A landscape with many valleys, sampled at points; each row gives a point and its height.
From any point a ball rolls to the lowest of the 2 points nearest to it. It stops when none of these is lower. Distance is the straight distance between rows; heights are no part of it.
Q_757 h=548: [88, 126, 74, 64, 94, 53, 84, 133, 71, 128, 79, 124, 85, 97, 98, 88, 129, 96, 66, 91, 91]
Q_399 h=217: [97, 111, 66, 37, 56, 94, 106, 97, 108, 109, 130, 48, 136, 95, 82, 94, 76, 87, 130, 83, 73]
Q_829 h=662: [68, 159, 109, 98, 90, 131, 82, 140, 100, 35, 101, 60, 120, 87, 111, 122, 112, 83, 74, 87, 103]
Q_604 h=280: [99, 96, 81, 44, 48, 93, 84, 115, 113, 107, 130, 63, 131, 120, 104, 72, 73, 87, 140, 107, 84]
Q_763 h=161: [79, 70, 169, 116, 131, 75, 70, 115, 111, 70, 87, 117, 49, 92, 62, 102, 71, 106, 126, 87, 160]
Q_401 h=256: [70, 61, 139, 107, 121, 76, 92, 141, 94, 57, 81, 88, 53, 86, 66, 107, 93, 106, 113, 104, 164]
Q_493 h=503: [124, 90, 78, 126, 103, 113, 82, 67, 111, 64, 96, 124, 89, 104, 107, 83, 106, 85, 118, 105, 122]
Q_530 h=333: [76, 82, 98, 131, 140, 127, 103, 103, 57, 128, 91, 139, 112, 77, 82, 116, 131, 116, 46, 98, 94]
Q_188 h=506: [100, 97, 78, 104, 118, 73, 117, 119, 65, 174, 109, 128, 114, 116, 119, 111, 97, 129, 88, 120, 78]
Q_929 h=69: [79, 65, 95, 65, 98, 100, 115, 123, 67, 159, 136, 96, 147, 106, 105, 91, 93, 126, 97, 125, 83]
Q_199 h=374: [48, 79, 130, 95, 99, 97, 108, 146, 62, 43, 74, 37, 87, 81, 90, 151, 133, 103, 102, 87, 138]
Q_178 h=355: [85, 90, 86, 106, 132, 116, 117, 110, 55, 127, 116, 132, 145, 85, 93, 99, 116, 130, 42, 89, 66]
Q_599 h=331: [93, 126, 102, 70, 121, 37, 137, 122, 73, 119, 117, 114, 121, 90, 115, 107, 118, 151, 49, 81, 27]
Q_935 h=519: [92, 118, 61, 93, 95, 61, 87, 116, 77, 140, 93, 146, 82, 96, 105, 91, 111, 105, 88, 104, 103]
Q_731 h=104: [99, 129, 76, 50, 101, 75, 147, 94, 83, 124, 135, 57, 138, 86, 87, 118, 98, 108, 85, 75, 56]
Q_158 h=351: [114, 100, 82, 130, 138, 105, 162, 92, 114, 108, 76, 55, 77, 88, 88, 128, 133, 91, 88, 116, 97]
Q_602 h=608: [71, 147, 89, 82, 98, 71, 83, 141, 83, 70, 87, 90, 83, 84, 95, 110, 140, 78, 70, 97, 116]
Q_723 h=513: [115, 86, 58, 135, 119, 100, 117, 68, 102, 90, 102, 126, 79, 91, 109, 88, 114, 97, 111, 114, 116]
Q_634 h=255: [96, 111, 125, 31, 104, 50, 155, 103, 74, 130, 122, 79, 138, 100, 102, 120, 127, 152, 93, 81, 31]
Q_575 h=454: [140, 82, 109, 107, 92, 113, 54, 48, 113, 75, 84, 119, 86, 126, 133, 87, 96, 86, 133, 103, 121]
Q_353 h=320: [57, 61, 129, 104, 117, 83, 109, 156, 75, 48, 78, 57, 76, 80, 81, 123, 102, 118, 117, 99, 156]
Q_134 h=446: [99, 103, 81, 158, 137, 76, 132, 95, 89, 126, 94, 143, 67, 77, 104, 126, 109, 125, 76, 124, 108]
Q_335 h=141: [96, 84, 84, 67, 96, 79, 139, 116, 79, 152, 141, 71, 139, 117, 114, 102, 93, 110, 113, 131, 81]
Q_637 h=334: [122, 45, 81, 132, 131, 126, 133, 51, 122, 118, 86, 98, 66, 92, 113, 82, 122, 129, 131, 123, 115]
Q_618 h=402: [118, 134, 139, 132, 80, 139, 96, 102, 136, 32, 109, 102, 89, 109, 123, 103, 84, 79, 80, 100, 129]
Q_835 h=133: [59, 55, 99, 78, 99, 111, 83, 118, 82, 164, 149, 111, 130, 112, 99, 83, 79, 109, 117, 141, 94]
Q_600 h=430: [92, 107, 100, 146, 116, 88, 62, 51, 103, 91, 100, 167, 75, 80, 92, 105, 100, 108, 129, 91, 134]
Q_968 h=415: [115, 99, 90, 90, 29, 129, 83, 112, 108, 90, 96, 62, 135, 133, 89, 85, 62, 88, 96, 97, 60]
Q_535 h=578: [69, 146, 81, 73, 111, 44, 105, 132, 73, 100, 91, 91, 77, 89, 104, 114, 146, 86, 53, 88, 80]
Q_72 h=439: [118, 103, 113, 129, 146, 64, 137, 117, 80, 132, 60, 106, 73, 105, 94, 144, 137, 122, 64, 125, 89]
Q_274 h=365: [110, 45, 81, 125, 131, 112, 84, 26, 106, 111, 91, 119, 72, 97, 133, 86, 111, 117, 149, 116, 117]
Q_65 h=756: [106, 146, 73, 97, 94, 95, 82, 119, 109, 68, 106, 114, 109, 95, 100, 77, 101, 85, 87, 95, 107]
Q_358 h=159: [86, 116, 81, 16, 72, 86, 135, 83, 93, 124, 133, 45, 137, 73, 81, 119, 93, 112, 111, 81, 66]
Q_92 h=183: [111, 104, 68, 74, 103, 91, 141, 102, 83, 142, 115, 53, 127, 111, 92, 123, 105, 78, 88, 86, 61]
Q_553 h=243: [134, 150, 117, 86, 53, 124, 97, 105, 146, 70, 108, 83, 114, 123, 121, 75, 58, 79, 86, 75, 80]
Q_202 h=368: [99, 105, 159, 152, 126, 99, 59, 37, 117, 77, 96, 151, 91, 82, 91, 112, 88, 105, 139, 73, 142]
Q_45 h=332: [137, 138, 115, 115, 65, 128, 92, 86, 144, 48, 106, 88, 98, 127, 128, 90, 76, 64, 92, 86, 98]
Q_545 h=638: [77, 136, 114, 100, 89, 110, 83, 141, 92, 45, 87, 74, 93, 90, 96, 122, 126, 76, 78, 100, 127]
Q_380 h=405: [114, 82, 64, 86, 69, 106, 87, 106, 101, 111, 98, 87, 105, 128, 108, 80, 102, 67, 122, 104, 97]
Q_859 h=311: [102, 98, 183, 145, 126, 113, 75, 62, 123, 59, 105, 136, 72, 89, 96, 114, 72, 106, 120, 82, 157]
Q_375 h=253: [104, 85, 178, 118, 98, 99, 65, 99, 114, 92, 77, 136, 53, 103, 64, 111, 86, 91, 110, 84, 154]
Q_790 h=780: [125, 137, 79, 75, 81, 87, 71, 110, 115, 87, 101, 123, 105, 118, 114, 64, 89, 84, 117, 90, 104]
Q_131 h=250: [109, 82, 58, 103, 96, 124, 137, 95, 95, 119, 99, 46, 119, 103, 87, 115, 105, 68, 84, 94, 62]
Q_437 h=293: [111, 93, 130, 103, 52, 139, 51, 122, 102, 123, 61, 127, 93, 131, 88, 93, 87, 90, 84, 98, 99]
Q_114 h=404: [131, 49, 105, 102, 112, 95, 69, 32, 112, 79, 74, 105, 63, 104, 116, 85, 111, 107, 143, 107, 133]
Q_591 h=345: [110, 99, 117, 53, 32, 113, 80, 120, 123, 97, 115, 70, 138, 129, 108, 69, 51, 104, 126, 110, 76]
Q_187 h=295: [79, 120, 106, 38, 118, 48, 136, 115, 76, 114, 113, 89, 119, 96, 96, 98, 134, 123, 60, 58, 28]
Q_382 h=480: [114, 84, 90, 115, 100, 100, 109, 66, 134, 44, 83, 55, 54, 86, 82, 99, 120, 70, 126, 101, 123]
Q_37 h=478: [93, 115, 74, 123, 104, 83, 74, 91, 90, 108, 97, 164, 78, 86, 94, 95, 107, 104, 104, 101, 122]
Q_99 h=338: [115, 102, 157, 106, 67, 120, 65, 119, 111, 100, 63, 130, 66, 117, 78, 108, 95, 84, 82, 98, 134]
Q_851 h=734: [102, 141, 42, 95, 99, 74, 114, 104, 100, 85, 124, 99, 117, 85, 102, 82, 97, 88, 93, 92, 89]
Q_778 h=279: [100, 51, 86, 131, 113, 136, 106, 85, 97, 123, 73, 121, 81, 87, 79, 97, 116, 106, 101, 113, 116]
Q_113 h=207: [88, 39, 73, 111, 99, 134, 86, 89, 97, 126, 132, 103, 118, 127, 123, 78, 79, 90, 132, 133, 91]
Q_305 h=714: [93, 144, 54, 73, 94, 95, 106, 106, 104, 81, 122, 64, 125, 81, 82, 99, 94, 74, 84, 72, 76]
Q_277 h=306: [124, 108, 67, 118, 136, 122, 160, 84, 110, 126, 87, 38, 104, 106, 89, 143, 107, 79, 91, 100, 62]
Q_917 h=237: [113, 116, 158, 150, 103, 150, 78, 64, 129, 62, 109, 146, 91, 98, 114, 104, 76, 99, 96, 88, 136]
Q_612 h=208: [96, 103, 104, 45, 94, 63, 150, 113, 75, 149, 134, 66, 152, 102, 110, 115, 108, 139, 102, 116, 63]
Q_253 h=160: [97, 91, 147, 137, 83, 137, 50, 81, 111, 128, 68, 148, 92, 103, 72, 109, 97, 94, 126, 80, 125]
Q_395 h=471: [119, 109, 91, 117, 130, 60, 126, 121, 69, 157, 81, 121, 97, 119, 113, 130, 120, 120, 69, 119, 73]
Q_533 h=459: [111, 105, 148, 128, 85, 117, 96, 102, 132, 22, 94, 82, 69, 104, 103, 112, 89, 79, 105, 106, 144]
Q_786 h=346: [116, 151, 137, 69, 58, 127, 120, 123, 146, 78, 98, 87, 122, 98, 122, 61, 39, 98, 67, 76, 71]
Q_172 h=364: [90, 109, 83, 79, 122, 77, 128, 115, 62, 122, 122, 120, 143, 81, 104, 91, 109, 139, 52, 88, 58]
Q_291 h=158: [119, 103, 147, 144, 85, 161, 64, 55, 126, 103, 99, 146, 107, 116, 120, 100, 69, 98, 109, 78, 110]
Q_570 h=308: [79, 62, 107, 132, 130, 128, 103, 99, 76, 125, 69, 128, 83, 70, 59, 115, 129, 112, 69, 106, 120]
Q_915 h=505: [94, 78, 72, 95, 112, 68, 114, 110, 89, 165, 126, 108, 93, 141, 139, 98, 93, 95, 130, 141, 93]
Q_941 h=310: [113, 29, 88, 131, 100, 149, 97, 58, 120, 102, 74, 99, 72, 93, 94, 80, 110, 117, 126, 119, 108]
Q_428 h=412: [104, 99, 107, 143, 147, 67, 155, 110, 93, 106, 77, 97, 57, 79, 94, 135, 128, 127, 76, 132, 115]
Q_351 h=460: [105, 68, 61, 88, 97, 90, 116, 105, 94, 149, 106, 82, 96, 136, 123, 92, 106, 72, 127, 125, 93]
Q_8 h=682: [80, 140, 92, 94, 102, 123, 84, 134, 93, 47, 107, 82, 137, 79, 92, 94, 109, 91, 53, 85, 81]
Q_483 h=64: [94, 95, 148, 137, 87, 145, 38, 58, 120, 133, 93, 144, 115, 122, 118, 103, 83, 92, 147, 80, 106]
Q_911 h=479: [107, 86, 59, 147, 127, 91, 122, 77, 92, 138, 104, 147, 85, 99, 121, 103, 101, 118, 112, 123, 102]
Q_505 h=225: [94, 77, 105, 116, 84, 140, 55, 105, 91, 133, 74, 139, 101, 104, 78, 97, 101, 92, 102, 97, 112]
Q_121 h=383: [97, 86, 114, 124, 149, 87, 166, 112, 111, 98, 77, 53, 58, 73, 78, 123, 138, 121, 84, 122, 118]
Q_584 h=808: [116, 139, 62, 70, 82, 51, 70, 96, 110, 90, 117, 134, 100, 111, 133, 57, 77, 107, 133, 93, 95]
Q_462 h=344: [100, 82, 74, 65, 75, 92, 72, 107, 103, 115, 132, 95, 118, 135, 123, 65, 82, 84, 143, 117, 96]
Q_756 h=447: [139, 72, 99, 108, 100, 95, 86, 42, 129, 43, 77, 74, 62, 104, 109, 85, 114, 80, 134, 102, 123]
Q_543 h=504: [102, 111, 109, 119, 97, 100, 98, 102, 121, 27, 95, 72, 68, 91, 89, 113, 112, 68, 116, 106, 140]
Q_978 h=195: [75, 50, 102, 89, 72, 139, 63, 107, 100, 122, 146, 102, 141, 121, 101, 73, 60, 108, 127, 135, 88]
Q_679 h=425: [103, 152, 133, 43, 87, 107, 103, 137, 124, 64, 84, 86, 141, 77, 98, 71, 57, 107, 74, 74, 68]
Q_251 h=698: [84, 153, 78, 69, 100, 106, 99, 120, 106, 52, 122, 70, 147, 67, 82, 87, 85, 96, 74, 75, 70]

For each start below, name the point where the ball stops.
Q_911 -> Q_731
Q_172 -> Q_929
Q_395 -> Q_731
Q_305 -> Q_483
Q_757 -> Q_483

Call two points neighbours if one is among the 2 nearest of the other. Go from one point of each pair to the other, from neighbour to neighbour, staying as low as possible. Name the highest point that can't be avoided.
Q_483, Q_731 -> Q_251
Q_553, Q_929 -> Q_543
Q_778, Q_929 -> Q_172
Q_763, Q_483 -> Q_99
